Each row is a point on a landscape with many valleys, with its height.
A ball rolls from a point to the lowest of its 2 nearest points, and stops where none of them is lower. Distance is the straight distance between rows; heights are no part of it.
q60 (h 377): [ -3  19  23  33  16  -9 -13  48  13  29 -14 -23   9   7  25 -32 -52  49
   0 -32   0  39  19]
q678 (h 362): [ -1  -3  29  21 -19  57 -11 -75  11 -15  12 -15  19  50  13   0  11  24
 -26  25   4 -24  -2]
q986 (h 436): [-23   1  24  39  49 -37 -50  47  -4  -7  10  -7 -13 -68 -19 -11  20 -26
 -29 -27 -15 -16  48]
q826 (h 635): [-11  13  17   9  24 -68 -40   8 -34 -22  -1  10 -13   3  -6 -22  28 -41
 -20 -25  26  25 -16]
q715 (h 450): [ -9 -12  -7 -23 -60  14  24  23 -41  17 -17  13  -7   5 -12 -35 -33 -28
   6  28  -8  63 -20]
q155 (h 462): [-36 -37   0  16  15  45 -32 -20  -5  13  20 -45  13  -5   7   4  10  34
   2 -18  -7 -56  13]
q363 (h 360): [ -7  13 -19 -19 -45  26 -22  29  -6  36 -10 -46  -1  -4 -35  31 -22   0
  18   1 -44 -12 -26]
q773 (h 638): [ 25 -18  30  46  25 -16 -20 -35 -28 -20  -2 -20  31   7   9  23  27 -19
 -27   1  -5  -6   3]
q702 (h 645): [  3   6 -39 -30 -11  52  30 -29  37   6 -30   4  -1  53  45  18   3  46
  30  17  16  -4  13]
q753 (h 408): [ -7  -5 -20   2  -5  36   8  -8  13  23   9 -20  -8   5  11  39  15  34
  48 -12 -51 -12 -13]
q946 (h 604): [-38  15   9   1  25 -54 -22  15  44 -44  25  49 -29  10  19 -37  23  -3
   6   6  16   8  24]
q938 (h 311): [ -7 -20 -18  12  19   1 -23 -37  10 -38 -16 -17  24  33  59  -3  17  31
  24  21  19   2  18]
q98 (h 514): [-31 -14  34  -6   4  16  -4 -15   8   6  33 -30  18   8  -5  -9 -19  25
 -25 -50  35 -31   7]
q774 (h 233): [ 28  -3  20  13  20 -29  35 -23  10 -44   2  57   4 -17   1 -14  15  -5
   4  27  21 -20  -2]
q115 (h 565): [ 29  16  -5 -24 -19 -21  24  17  19 -53 -13   3  -3  17  17 -29  -8 -26
  63  -7   1  43   1]
q688 (h 642): [ 31  -2 -12  -4  21 -25  38  33 -17   4 -41  33 -28 -16  -7   1  25   6
  59  -5 -15  11 -18]
q835 (h 435): [ 28   1 -31 -32 -24  23  -4   2 -38   9 -28 -49  -9 -33  -8  50  20 -21
  39 -34  -8  15 -16]
q193 (h 777): [-23  20  12  16 -22 -42 -10  34 -12 -12 -13   8  16  24   6 -43 -20  -7
 -12   9  21  60 -22]
q177 (h 434): [-28 -34 -24   7  22  42 -35 -54  -3   5  28 -27 -13 -11  34  10  43  19
  -7 -12 -12 -29  24]
q286 (h 310): [ 21   4  32  40   1  -3 -23  36 -18  18 -20 -38  22 -17  10 -21 -55  12
   3 -19 -26  36   7]
q984 (h 245): [  4   5  -8  20  57 -40  -5 -10 -11   2 -12  18 -33  20  15  30  60   9
  13 -29  -9  -9   5]
q732 (h 487): [-22 -24  21  35  18  26 -23   0 -19  29  24 -30  10 -21 -25  30  16  12
 -33 -14 -13 -61   9]
q362 (h 621): [-22   7  15   7  30 -67 -42  20   1 -37  10  25 -22  -6   8 -47  13 -17
   0 -20  22  20   4]
q974 (h 634): [-36   6   7  22  25 -51 -20  49  18 -19  -4   7  -5 -15  -5 -54  10  22
   9 -22  40  -1 -14]
q145 (h 469): [-30   3  26 -29 -44  31  25   7 -15  38   0 -19  -4  51 -44 -24 -51  17
 -24  -5  21 -14 -29]
q645 (h 500): [ 10  18  47  11   2 -24  17  32 -25   5  14  16  -7 -51 -40  21  22 -11
  11 -38 -10  -2 -33]
q248 (h 540): [ 25   9 -16  16   5 -10  29  28  63  -8 -33 -24  30  25 -14   3 -32  -2
  14  10  -5 -13  -3]
q194 (h 534): [ 11 -21  -9  50  38  -3   5 -20 -25  -6   8  -2   6 -28  -7  -1  67   9
 -13  11  39 -47  -9]
q217 (h 568): [ 31  -1  -4 -37  -2  -4   1 -14 -25  25   6 -20   1  -3  12  -5 -34 -44
 -23 -32  -2  48  12]
q832 (h 619): [-37   7 -21  -4  18 -42  -3 -12  16 -27  27  49 -36  -9   2 -22  45 -12
  -8  12  10   0  -5]
q236 (h 344): [ -9  17 -13 -18 -35   4  43  21  43 -22  -9  -3  19  35 -25 -34 -36  -1
  -9  10  47 -15 -30]
q712 (h 597): [ 44   2  -7  -3   0 -19  18  14  28 -44 -27  -1  26  28  31 -22 -31 -20
  46  29  -3  45  26]
q729 (h 693): [ -3 -15 -11 -31  39  11  22  -8   4  21 -24  25  -7   8  51  16  -7  52
  11 -12  47   1  24]
q31 (h 307): [ 11   5  -6  -8 -35  19   8  31 -16  29 -28 -29  10  16 -16  16 -25  -8
  22   2 -45  27 -20]
q341 (h 296): [-21   8 -27   7  23  -7 -19  38  46   3  16 -14 -20 -46 -21  29  22  -6
  10 -26 -53 -29  27]
q358 (h 493): [-28  -3  29 -22 -21  20  11  10 -13  30  18 -38  13  13 -40 -12 -35  14
 -25 -44  33 -25 -34]
q42 (h 632): [ 40  -6 -34  -5 -18  64  35 -72 -12  17 -18  -9 -14  14  -5  12  41  -1
  -9   5   1  -6 -19]
q722 (h 670): [  7   3   9 -40  12 -17  17   5   1 -17 -28  30  -5  13  52 -30 -23  17
  30 -20  66  43  19]
q920 (h 590): [ 50 -27  11  10   8  37  28 -48  -8   8 -25   1  16  19  26  29  -7   8
   3  25 -14 -11  14]
q385 (h 570): [  5 -14  -8  17  37 -20  -8  17  -1  14 -13 -28  10 -21   0   8   0   6
  -7 -34  -1 -15  12]
q574 (h 440): [  9 -12  22  14 -21  32  14 -13 -47  27   1  -6   9 -13 -26  28   4  -2
 -13  16 -30  -8 -31]
q344 (h 463): [-28 -11 -10  31  49 -41 -44  15 -32 -15  12   6 -16 -37 -11 -11  45 -30
 -48   3  -2 -14  28]
q509 (h 510): [ 16  23 -14  15  16 -20  17  30  62  -8 -15  -2  16  50  18  21 -21  19
  27   0 -19  16  24]
q348 (h 615): [-16  -2  23  20  29 -37   7  39 -11  -5 -33   8  11   0  -2 -32   9  32
  23 -31  53   3 -25]
q630 (h 620): [ 21 -21   1 -20   2  57  22 -43  12   5 -17  -4  14  32  44  16 -23  39
  28  11   8 -16  24]
q463 (h 378): [ 24  24  21 -22 -43  -8 -18  29 -35 -27 -11  -5  -7 -74 -40  18   8 -39
  44 -13   2  20 -19]
q401 (h 596): [ 50   6  -3   8  22   3 -27 -12 -37 -19  13 -50   2 -52 -14  49  45 -36
  15 -29  19 -25   6]
q981 (h 696): [ -7  26  36  14  27 -49   2  19  10 -33 -26  47   2  44  26   9  12  19
  11   3  44  12   0]
q883 (h 563): [ 13 -24   8  33  14  16  38  -5 -42  -6 -20 -14  24  -9 -13  -1  39  16
   7 -10  49 -32 -31]
q144 (h 183): [ 17 -17  17   7   4   0  35 -17  21 -26   2  53  22  -9  10 -10 -20  10
 -16  58  22 -20  13]
q650 (h 624): [ 26 -25 -44  29  22  20  -1  -1  -5  23  -7 -18   0 -43 -21  21  28   6
  -3  20 -24 -60  -5]
q976 (h 672): [-12 -15 -46 -34   5  23  19 -34   0  20 -18  24 -18  18  40  -1  10  43
  27   6  16  10  -2]
q531 (h 680): [ 20  -8  23   0  24 -31   5  15 -75   7 -19  27 -21 -31  -9 -12  33 -16
  27 -25  26   9 -22]
q159 (h 398): [-10 -20  28  27 -19  14  18 -16 -29   6   0  25  22   8   3   0  -4  17
  -2  36  -7  -3 -20]
q271 (h 653): [-73  -9 -30  35  23   3 -18   5  18   5   8   8 -16   4 -21   4  47   4
 -47   4 -17 -38  13]
q243 (h 230): [ 24   5   0   6 -13   3 -27  35 -15  41 -23 -43   8  -5   3  10 -47  -2
   9  -7 -50  36   7]
q861 (h 527): [ -5  -4  21  18   6  -8 -45  21 -52  26  25  -5  -1 -81 -34  30  10  -2
 -17 -15   4 -15   4]
q649 (h 669): [-11   4 -17   6   5 -20 -41 -21 -33  -9   6 -16 -12   7  18  18  55 -20
 -13  -2 -11  23 -24]
q973 (h 320): [ -7  -2  32  18 -12  67  14 -69  -9  25   6  14  -3  37   2  15  18  48
 -32  14  14 -35  -9]
q246 (h 580): [  5 -10 -52  -8   8  25  16 -13  18  36 -16 -36 -10  20 -29  14  -1  22
  -9  -2  -7 -61 -19]
q941 (h 671): [ -9 -15 -29 -59 -18  45   8 -25  -1  32  18 -31 -15  29   2 -15 -36  14
  15  -7 -11 -20   4]
q579 (h 631): [-60   3 -53 -16 -13   2 -26  -6  22  27  16 -15 -27  29 -34 -13   3  -4
 -51  18 -17 -26  -5]
q776 (h 529): [ 24 -20 -17   6   3  12  -8  -8  20  10  -5 -16  18   6  12   1 -37  -6
   3  38 -51 -15  22]
q671 (h 356): [-19 -20  23  26 -16  45  25 -36 -19  18   2  16  12  21 -12   2  13  45
 -11  13  25 -38 -30]
q657 (h 652): [ 35  -3 -24   2 -33  69  54 -49   0   9 -44  12 -12  30   1   9  30  18
  13  34  -7   7 -22]
q351 (h 410): [ 45   0  24 -11 -32   8  -5  13 -42  -4   2  -4  12 -82 -34  17 -12 -38
  10   5  -6   2  -8]
q888 (h 313): [ 10   2 -13 -10 -10 -14  34  14  33 -11  -9   4  23  -2 -31 -42 -36 -17
 -30   6  35 -20 -20]
q512 (h 430): [-15  23  22   8  -3  16  -2  46  32  40  -3  -6  12  29  20 -29 -75  58
 -19 -11  31  12  27]
q74 (h 760): [-34   1   3  17 -15 -29 -44  17 -35  15   0  -6   5  12  13 -18 -10  -5
 -19  10 -16  52 -15]
q511 (h 740): [  0  33   8 -24 -14  20  24 -29  63 -16  24  49   2  40  31  22 -10  12
 -30  35  32 -17  20]
q216 (h 626): [ 32  -7   9  13  10 -28  -2  -6  17 -35   0   3  24   3  22 -31 -36 -19
   8  38  -5  29  20]
q651 (h 535): [ -4  12 -10 -22 -31 -10   2  32  -7 -32 -23 -20  -5   9   6 -16  14 -24
  58  -9  -4  48 -28]
q767 (h 506): [ -9  -9  12  22   6  15 -46   2 -27  17  23 -34   9 -49 -35  40  15 -21
 -45  -7 -10 -39  12]
q464 (h 480): [ -2   6 -20  12  23  -3  -8   5  56  -2  -1 -28  11  48  26  25 -10   7
  12  -8 -42   4  32]
q569 (h 643): [-61  -8 -33  11  20  -4 -16   5  44  -6   7  -2  -5  29  -8 -16   1   7
 -48   7  -4 -27  19]
q429 (h 299): [ 10   4  -8 -11  56 -37   6 -28   1  -9  -4  45 -29  20  32  15  38   5
   2 -15  29   5  16]
q568 (h 265): [  7  27 -13 -19 -19   6 -38 -22  16 -23  33 -32 -10 -35  -9  61  36 -34
  14 -23 -38   1   1]
q537 (h 452): [-10   7 -23  -1 -50  -3   0  26   7   2  19  27  12  22   4 -31 -27   3
  22  63 -40  41   1]
q902 (h 511): [-37 -29 -17  31  29   2  -9 -28 -10  -8  10  16   4 -14   1 -14  44  22
 -41  23  42 -46  -1]
q559 (h 569): [-34  13 -20  14   5 -27 -28  39  35 -11  23  17 -13  -4   8 -21  11   6
  42  10 -41  17  14]
q598 (h 242): [-12 -15 -18  30  44 -31 -14  -1  23 -25 -27  -6  15  19  33   5  24  36
  13   8  21 -20  14]
q935 (h 479): [-11 -26   0 -12 -68  18  50  37 -38  -2 -46   1 -14   4 -11 -26   4 -24
  23  14   8  51 -23]
q988 (h 330): [-24   5 -28   1  -1   6 -14  21  40  22  19   2 -21 -17 -15  34   1   0
  10  12 -76 -23  10]
q92 (h 751): [-12   2 -21  -6   6  27  17 -49  50   5  24  47 -15  23  11   5  -1  19
 -32  41 -10 -25  28]
q943 (h 654): [  5   9  -1  -1   4 -42 -37 -20 -56 -29   3  -5 -16  -7   0   8  56 -47
  -6 -11  11  18 -22]
q402 (h 228): [-22   7 -17  -6  -4   5 -47 -24  29 -35  45 -32 -10 -26   7  27  47 -20
  15 -19 -37 -17  16]
q787 (h 51): [-24  39  23 -11 -37   9  33  29  31   9  15  25  16  70   4   3 -25  20
   6   1  11  42   5]
q3 (h 494): [-10   7 -16   2  22 -21 -14  30  42  16   3  27 -12   0  23 -41 -51  19
 -28   5   0  32  43]
q230 (h 170): [-10  33  33   3 -37   6  20  28  40  13  40  44  17  30   5 -20 -60  24
  -8  26  -1  32  29]
q166 (h 593): [  8 -24  -2  -9 -17  24  22 -27 -16 -17 -23 -30  26  22  19  -3  -6  -5
   9  -5  22  10 -13]
q210 (h 473): [ 17  -2 -18  -3 -16  -1 -31  47 -24  47 -12 -11  -7 -71 -36   7 -38 -11
 -20  17 -32  -3  -4]
q752 (h 400): [  6  10 -30 -17 -17  19 -32  14 -15  21 -15 -50   0 -32 -19  56   8   0
  26 -19 -25  -9 -14]
q764 (h 656): [ 10  -9 -25 -51  -9  49  26 -43  24  17  32 -16 -11   0   6   0 -21   0
   9 -23  -3 -32   8]
q105 (h 412): [-32  -9  22  20  56 -29 -22  30  22 -17  26   2  -4 -50  -5 -28   6  -4
 -26 -47  13 -18  47]
q743 (h 668): [-10 -16 -41 -22  11  -1  13 -20 -32  25  -2  30 -26  -6  23  -3  24  18
  24   3  -3  18 -14]
q19 (h 467): [-13  25  11  11   0   2 -18  40  48  21  19  13  -1  19  29 -50 -75  36
 -35   4   9  24  63]
q321 (h 600): [ -8   7 -42 -30 -22  46 -18 -25  11  32  16 -44 -27   7 -41  12   8   1
 -13  -1 -32 -59 -21]
q121 (h 571): [  7  -1 -16  -4  -4  -7   9 -31  -2 -13 -17 -13  11  31   7   2   5 -14
 -16   9  10   5 -14]
q157 (h 730): [ -9  35  31  -8  14  -8  16  -1  63 -21   0  56   6  36  38  35   0   9
 -40  31  36  -5  20]
q131 (h 623): [ 12   7  12   4  -1 -24  32  35   2  -4 -18  35  -7  -9 -10 -11  -1  -1
  42  10 -13  22 -18]
q757 (h 300): [ -9   4  28 -18 -24  17  15 -16  -2  10  -9  37  17  57  18  -2 -49  13
 -35  46  22  22  17]
q590 (h 602): [ 23   9  57   6   4 -19  46  27  -6 -12 -17  34   1   0  -7  -9  -8  -1
  29 -18  15  28 -10]
q198 (h 169): [-32  18   7 -16 -11  -4   0   5  33  -3  11 -11  21  68  26   4 -21  14
   4 -22  20  37  12]
q340 (h 610): [ 20  -2  -8  -3  29 -46 -28  10  13 -32   2  23 -14 -10  36 -35  -9 -23
  27  21 -24  32  32]
q163 (h 507): [-14  -8 -18 -21 -59  29  29  36 -17 -13 -33 -29  -4   2 -12 -15  14 -10
  63  -6   0  35 -37]
q933 (h 368): [-44 -13 -42  -3   0  27 -15  -2  23  30  22   2 -22   6  13  20  17  33
  20   0 -57  -9  11]
q960 (h 562): [  4  -2 -37  -7   2   6  27  20  47  23 -15 -26   6  23 -27   3 -34  19
   1  -3 -10 -40 -13]
q967 (h 342): [  3  10  -6 -10  25  -2  15 -53  20 -27  13  26 -11  35  36  20  40  10
  -5 -19  29   9   8]
q749 (h 522): [ -4  16  27  14   4 -29  12   4 -14 -22  22  33 -18 -28 -27   5  58  -6
  24 -17   6 -23 -40]
q887 (h 633): [ 13  24   7  -2 -16 -34 -30  33 -13   9  12  -9   0 -77 -55   4 -20 -44
 -45 -10  12   2 -12]
q356 (h 512): [  6   4 -47 -25   5  -5 -11 -17  43  -1  -3 -54   7  43  19   7 -16 -14
   1 -27 -20  12  10]
q693 (h 687): [ -9  14 -25  25 -11  12 -36 -40 -39  -5 -12 -27 -11   5  -1  23  83  -2
   2  -4  -6   9 -48]
q68 (h 584): [  6   3   7  -2 -47  13 -15 -35 -25 -34  20 -17  15 -16 -24   6  12 -50
 -31  20  -8   4 -32]
q14 (h 389): [-31 -14  27   3  46 -19   5   6  19   0  37  41  -6 -33   0 -19 -13   6
 -40 -24  25 -17  45]
q812 (h 566): [ 24   1  42  13 -14  18  62 -27 -19 -25  -6  14   2  14 -10  28  32 -14
  17 -15   1   7 -21]
q233 (h 618): [ 28   8  15  -8 -23  -5   4  12 -10  15   9 -14  13 -36 -39 -15 -49 -42
 -47  -2  -4   4 -10]
q29 (h 655): [ 14  -6  48  46  31 -40  -3  -4 -28  -1 -12   5  22  16   1  24  16 -10
 -24  -3  -4   7  -4]
q451 (h 601): [ 25  -4  16  -7 -29   2  -2 -22  -5 -18  31 -17  27 -17 -31 -17 -35 -54
 -43  30 -12 -20 -12]
q817 (h 703): [-40 -13 -15 -19 -21  38  -7 -37 -16  51  12  12 -22  45  -5 -15 -18  41
 -24  37  -9 -25  -8]
q333 (h 495): [-12  -8 -26   0 -26  19 -16  14  22  17  19  -9  16  32   0 -23 -46  19
  13  44 -48   6  18]
q661 (h 483): [-36 -23 -11  27  47 -49 -26  12 -14   9   1  25 -11 -13  -4 -15  25  -4
 -55   2  17  -5  20]
q34 (h 599): [ 26   5 -11 -19  17 -38   1   0 -33  20 -19   9 -14   4   8   8  -3 -36
  -7 -13  -7  50  -5]
q398 (h 546): [-48  -3  21  -6 -35  39 -21 -35  -8   0  59 -24   1   8 -13   3  15   3
 -19 -16  -5 -23 -21]
q522 (h 609): [ 34  13  17  17  27 -47   1  35  14 -22 -13  -9   8 -38  -7 -33 -15 -20
   8 -30  18  11  -6]
q714 (h 443): [-17   2  35 -28 -65  34  35   7 -19  12  -1  -4   9  59 -28 -32 -53  -8
 -16  13  20  18 -15]
q966 (h 539): [ 25   5 -23 -38   4  -2 -10 -19   4   8   0 -54   5  18  11  18 -22 -40
 -14 -53 -12  14   9]
q540 (h 585): [ 54  -1  19   0 -13  24  50 -45 -40  -7  -4  11 -12 -11  -8  24  45 -39
   4 -12  -5   8 -19]
q592 (h 520): [-14   7 -15   7  29 -32 -32  45  21   5  15   9 -30 -51  14 -50 -26  -1
 -15 -13 -22  30  44]
q116 (h 715): [-46 -14   1  -6 -11  25 -15   0  -5  45   2   2  -1  53  -1 -14 -43  45
 -20  30  -3 -22  13]
q352 (h 264): [-24   7  -2   5  16 -21 -43  20  40 -36  28 -17 -16 -36  -1  21  37 -22
  31 -27 -53 -14  22]
q514 (h 627): [ -2  -3 -17 -10  18 -33 -21  26 -45  50  -6  15 -31 -37  -8  -3  -1  -9
 -14 -12 -16  42  -8]
q924 (h 605): [ 15 -16 -58  24  13  17   1 -11  -8  30 -31 -15   3  -3 -17  20  26  14
  -9  31 -32 -37 -24]
q870 (h 714): [-11  35  42  -7   9 -16   4  22  29 -22 -18  59   8  39  46  24   8  31
   6  34  45  10  12]
q201 (h 537): [-16  25 -21 -29 -41  13 -46  16  36   2  39 -39  -5 -29 -27  21 -24 -32
  -4  -4 -52  -4  17]
q226 (h 608): [ 42  -2  -4 -11 -16  50  20 -59 -53  16   1 -23  -8  -2 -16  31  28 -33
 -27 -11   4  -2 -19]
q240 (h 402): [  4   1 -13 -11 -36  -9  -3  11 -11  20   8  13   6  22   6 -43 -55 -24
 -21  41 -22  57   3]
q154 (h 708): [ 29  27  21 -16 -17  34  65 -33  43 -43 -23  33   4  41  22  26  21   6
  18  10  37  10  -7]
q364 (h 516): [  9  25 -23 -43 -33   4 -39  24  12   2  16 -22 -11 -82 -35  29 -19 -19
  14 -12 -22   2   6]
q819 (h 548): [  1  -3   3  -2  10  -8   6  -8  16 -14  26  -3   4  -9  -2   3   0  -9
  -4 -15  -3 -11  -2]
q245 (h 239): [  8   1  20   0 -10  14  12  -3  22  -7 -14  46  28  24  23  -5 -47  22
 -19  71  16  -9  19]
q858 (h 575): [ 42  11  18   8  28 -22 -44  25 -41 -12  -2 -42   3 -62 -13  31  27 -21
  24 -48  23 -12   4]
q257 (h 746): [-47 -11 -21  17   3 -27 -31  -7 -25  11  -7  10  -2  38  26  -8   5  14
 -23  18  -3  36  -4]
q687 (h 644): [ 27 -23  -7  17  28   3   8  13 -34  14   0   1   5 -70 -15  18  26  12
  26   6  -5 -44 -13]
q185 (h 276): [-21   1  -5   2  -7  -5   1  22  44   4  19   1  12  -6 -32 -40 -51  -9
 -42  23  -2 -31  13]
q596 (h 496): [ -7   4 -29  -8 -14   4 -57  45   0  27  -2 -32  -6 -87 -46  13 -22  -7
 -14   0 -13 -29   9]
q555 (h 589): [ -9  16  -6   1  24 -45 -17  27  47 -27  19  46 -20   2  21 -39  -3   6
  34  19 -16  21  33]
q417 (h 641): [ 22 -17 -11 -18  14  53  38 -49  16  10  12 -11   1  -1  21  19  -3  29
  11 -22  18 -43   8]
q954 (h 617): [ 30  -3  15  37  26 -12 -39 -25 -53 -15  20 -36   3 -33   3  42  51 -36
 -15  -8   2 -18   9]
q553 (h 472): [ 22  -5  37  22  -1  -4  22   6 -52  23   2  25  -2 -33 -34  34  12 -20
  -8   2 -25   6 -26]
q789 (h 553): [ 25  13  38  22   4 -24 -48  42 -43   3 -11 -38   8 -73 -27  18   2  -8
   7 -36  13   4  -7]
q605 (h 592): [-14 -10  15  14  12  -6  36   6  -8 -19 -35  11  16  13   8  -3  32  38
  27 -22  71 -12 -31]
q844 (h 583): [ 13   9  60   5 -23   6  66  13 -10 -14 -15   9   3  11 -16  15   4 -15
  25 -36   5  25 -19]
q659 (h 625): [ 10  16  -3   9   9 -50 -25  35   9 -20   6 -13   5 -48 -25 -25  -6 -35
 -19 -11   9   2 -11]
q530 (h 673): [ -1  11  42  40  36 -48  -4  21 -13   1 -32  20  14  27   5  11   2  12
   1  -1  -6  23  -7]
q755 (h 646): [  5 -23   8 -22  22  -9  10 -20 -32 -21 -16   5   4   3  41 -29   5  11
  30 -25  60  22   5]
q486 (h 283): [ 31 -11  14  -7  24 -26   2 -25 -26 -40  14  39 -17 -31  13 -20  29 -24
  29   9  11 -10   3]
q620 (h 732): [-45  -9 -13  10   6  -8 -15  -8 -12  28 -21  12  10  49  13  -8 -10  32
 -41  20  24   8  -7]
q612 (h 531): [-39  -9  18   1  -7  21   1 -16  29  -8  49  -8   8  -1 -18  -6  -4  13
 -24  -5  -5 -48  -6]
q516 (h 303): [ 24  24  -7 -29 -20  -1   3 -17   7 -34  16 -23  -6 -21 -10  40  34 -46
  32 -30 -24   8 -17]
q655 (h 229): [-11  14  21   2 -31   4  12  22  48  12  54  25  14  18 -19 -31 -67  -2
 -20  27 -30   2  26]
q9 (h 379): [-11  17  17 -15 -50  24  66  -5  23 -37 -12   4  13  39 -20  -6  -2 -11
  -3  -7  43   3 -32]
q394 (h 351): [  4   8  -7 -28 -34   4  10  -7   1   9  -2  19  10  63   2 -28 -61 -14
 -39  51   6  31  11]
q576 (h 561): [ 50 -32 -14   0  11  23  16 -24 -12  28 -29 -28  17  21   6  18 -38  -5
  -6  18 -25 -17  16]
q313 (h 674): [ 15   2  -4  16 -41  46  43 -22  26  -5 -11  30   6  34  -6  10   8  22
  22  48 -20  -6 -22]
q820 (h 594): [ 40  -1 -20  -1  15 -17  11 -36 -28  -7 -20   3   1  18  13  16  14 -38
 -18  12 -10  25  -2]
q239 (h 406): [-24 -30 -23   5  22  28 -19 -39   0  17  19   9 -21 -12  38  11  33  25
  14   9 -36 -11  24]
q132 (h 174): [  8 -15  15  45  66 -36 -18  -8  -2 -25 -21   3   5  19  29  19  51  22
  15 -17   9 -19  19]
q326 (h 442): [ 25  -9  16   8 -12  -2 -11  27 -25  14   8  10   5 -79 -20 -11 -29  -9
   6  25 -33   5  -3]
q357 (h 545): [-30  17 -21  14  15 -32 -60  56  27   1   4  -8 -26 -31  -2 -17   7 -13
   1   0 -52  27  27]
q164 (h 345): [ 34  21  14 -20 -15 -18 -10  16 -17 -42 -14  -8 -18 -42 -21  23  38 -42
  56 -18  -7   2 -19]
q889 (h 543): [ 17  14  40   7   9  -8  33 -19 -13 -32   2  31 -20   6  -6  12  56  -6
  50 -33   3  -5 -23]
q218 (h 662): [ 27 -19   5 -14   2  -9  33  10 -60  -3 -41  26 -31 -19  -7  -4  41 -17
  54 -10  11  19 -17]
q992 (h 591): [ 34   3  12  33  47 -36   1  40  14   4 -33 -22  13 -20  -2 -14 -18  13
   7 -43   8   2   6]
q871 (h 616): [-23  -5 -60 -40 -20  22 -37 -17  -6  31  18 -27 -33 -17 -24   8   5 -19
 -35   8 -27 -21  -3]
q273 (h 688): [-16  -9 -16 -32 -19  61   1 -45 -14  42  -2 -31 -23  51  -6 -12  -7  33
  -7   3  -2 -32 -17]
q306 (h 557): [  3  16 -16 -16 -16  11 -12  20  57   6  25 -41   7   8 -30  -1 -48 -21
 -12   1 -55 -25  14]
q706 (h 405): [-15  12   5 -32 -70  37  50 -27   5 -25   7  11   3  39 -14 -22 -13 -21
  -9  16  26  11 -29]
q918 (h 361): [ -7  -8   5   8  -4  27 -15 -55  18 -40   0 -10  36  44  49  -7   9  22
  -3  19  31  -7  10]
q697 (h 567): [-16  -4  -8 -18 -55  25 -32 -24 -29  -8  20 -39   8  -3  -6  -3   8 -19
  -9   1  -6  -3 -33]
q382 (h 445): [ -3  -5  -1   5  -7  34   9  -8  32  13   6 -29  15  46  17  32 -14  30
  33  -9 -45  -7  11]
q639 (h 331): [ 24 -11  22 -13  40 -36   6   0  -4 -21  21  38 -13 -49  18 -41 -15 -12
  17 -14  21  -3  30]
q113 (h 792): [-34  17   6  20 -19 -26   7  49  11   4 -25  15  25  50  -1 -25 -26  30
 -17  18  32  38 -23]
q781 (h 648): [-16 -21 -10 -26  17 -12   8  -3 -43  45  17  35 -24 -29   2  -4   3   1
  -9 -17   7  18  -6]
q38 (h 661): [ 35 -18  -2   6  25 -15   2  28 -61  21  -4   5  -1 -73 -23   6  24  -8
  23  -7  26 -19 -15]
q337 (h 691): [ 33  21  15   4 -27  43  60 -28  47 -26 -16  30  13  41  12  35   5  10
  24  33  -9  -4   2]
q765 (h 694): [  4  -8  12 -34  25   3  14  10   8  13 -25  25  14   9  49  -6 -40  37
  -1  -7  68  13  27]
q684 (h 622): [ 30 -25  29 -14  -2  -1  35  -9 -36 -24 -36  -5  14   8  31 -13  -5 -20
  26 -20  36  37   8]
q638 (h 365): [-13  -6  16 -11  22 -21  17  15  32 -10  31  51 -11 -47  10 -37 -35  17
 -10   0  24 -10  27]

Where does a ball stop that starts at each point below?
q98: q787
q216: q144
q154: q787
q201: q402
q333: q144
q105: q144
q337: q812
q889: q973
